Each row is a point on a landscape with many valleys, with its height.
A ball rolls from a point to the lowest of its 5 nearest points, and stops where none of them is lower. Distance is the straight distance between rows; heights are no part of it.
(393): 62  69  92  84  108  114  51  36  h=2.33
(397): 106  110  108  101  142  127  120  109  h=6.05
(356): 142  132  106  107  88  74  117  138  h=4.12
(511): 101  102  95  92  63  70  78  91  h=2.63
(675): 135  112  116  123  161  136  161  144  h=5.05
(202): 104  106  130  90  18  69  99  159  h=5.79
(77): 105  104  97  91  76  77  81  87  h=0.24
(312): 59  76  76  104  145  145  115  71  h=2.94
(838): 112  109  99  92  105  91  91  91  h=2.59
(96): 107  110  111  99  33  66  99  145  h=5.73
(510): 88  92  100  93  27  67  76  107  h=5.36
(125): 75  76  92  94  32  65  51  70  h=4.61
(602): 105  103  104  90  117  101  93  87  h=3.07
(78): 150  129  119  109  135  107  135  136  h=4.75
(533): 79  83  93  84  94  93  58  50  h=2.90
(519): 80  84  94  84  108  102  63  54  h=2.86
(56): 60  75  82  100  138  140  102  67  h=2.10
(663): 167  128  127  125  154  123  165  163  h=5.94
(750): 127  122  102  100  78  73  105  124  h=3.78
(380): 123  115  113  103  142  120  125  120  h=6.75
(232): 52  67  79  99  137  143  98  60  h=0.43
(425): 133  126  123  105  39  69  122  186  h=5.97
(809): 159  132  124  117  139  112  146  146  h=4.62
(822): 56  69  89  87  120  126  61  42  h=2.45
(806): 92  97  91  91  60  68  66  78  h=3.21
(536): 77  80  89  89  48  66  53  58  h=4.21
(400): 72  86  79  114  155  143  137  91  h=3.27
(609): 116  115  96  99  58  70  97  123  h=4.45
(333): 76  83  99  93  22  63  60  87  h=4.77
(206): 143  131  116  108  126  97  123  129  h=4.51
(451): 81  85  98  86  122  120  79  64  h=3.01
(677): 79  87  96  94  135  135  100  80  h=3.46
(604): 82  83  93  87  79  81  53  49  h=3.14
(630): 41  63  67  106  137  145  102  53  h=3.03
(45): 105  106  97  89  95  83  84  85  h=2.00
(831): 83  86  90  93  48  68  57  68  h=4.18
(445): 68  70  93  84  92  94  41  33  h=2.52
(553): 120  111  115  113  151  129  140  127  h=3.96
(622): 155  126  124  117  149  118  151  148  h=4.76
(578): 89  91  98  84  99  95  66  60  h=3.32
(82): 70  83  87  102  142  139  113  79  h=3.10
(516): 110  110  94  95  69  71  87  101  h=2.74
(340): 88  94  98  96  137  128  106  88  h=3.76
(27): 122  118  103  96  100  85  96  102  h=3.00
(240): 119  114  112  98  133  113  116  109  h=6.90
(442): 77  88  94  101  142  137  113  86  h=3.33
(4): 92  96  100  102  143  132  116  96  h=3.93
(559): 149  134  109  112  80  71  123  155  h=4.37
(501): 116  119  108  104  42  66  109  153  h=5.43
(135): 130  124  106  101  113  90  109  115  h=3.77
(668): 85  90  101  87  123  117  83  71  h=3.25
(493): 144  132  111  117  60  66  126  173  h=5.06
(634): 58  79  58  127  159  141  146  74  h=3.42
(43): 122  121  99  98  85  77  100  112  h=3.48
(141): 108  106  103  116  154  137  143  121  h=0.76
(618): 175  140  121  122  126  96  147  157  h=4.48
(149): 57  67  86  93  127  136  77  49  h=2.24
(736): 99  99  93  88  77  76  73  79  h=1.94
(719): 104  106  99  96  43  65  88  117  h=5.39
(391): 77  88  76  125  159  142  151  101  h=3.22
(515): 125  122  109  106  50  67  113  160  h=5.15
(229): 49  72  62  116  151  142  129  65  h=0.98
(761): 96  100  91  126  162  142  153  118  h=2.88
(499): 69  74  90  89  53  68  39  43  h=4.66
(680): 84  85  91  88  69  74  56  56  h=3.57
(372): 118  115  105  94  112  95  98  97  h=3.16
(707): 117  115  150  91  17  72  113  186  h=6.19
(828): 63  65  90  91  57  71  31  25  h=4.97
(291): 97  102  120  92  18  67  89  142  h=5.88
(765): 89  93  113  89  13  68  82  133  h=5.87
(497): 99  104  100  109  151  138  133  113  h=1.18
(678): 71  74  94  82  106  105  54  42  h=2.48
(216): 89  96  95  113  153  141  137  106  h=3.23
(70): 162  142  112  116  96  78  132  158  h=4.34

Where does a ball stop that starts at each point below?
(822) -> (232)
(70) -> (77)
(240) -> (77)
(206) -> (77)
(400) -> (232)
(668) -> (393)
(680) -> (393)
(4) -> (141)
(391) -> (141)
(604) -> (393)
(536) -> (77)
(828) -> (393)
(677) -> (232)

Two balls start at each pair of points below. Name the first point that both come to, or write -.
(622) and (559) -> (516)
(765) and (750) -> (77)
(663) and (493) -> (70)
(451) and (340) -> (232)
(96) and (719) -> (77)
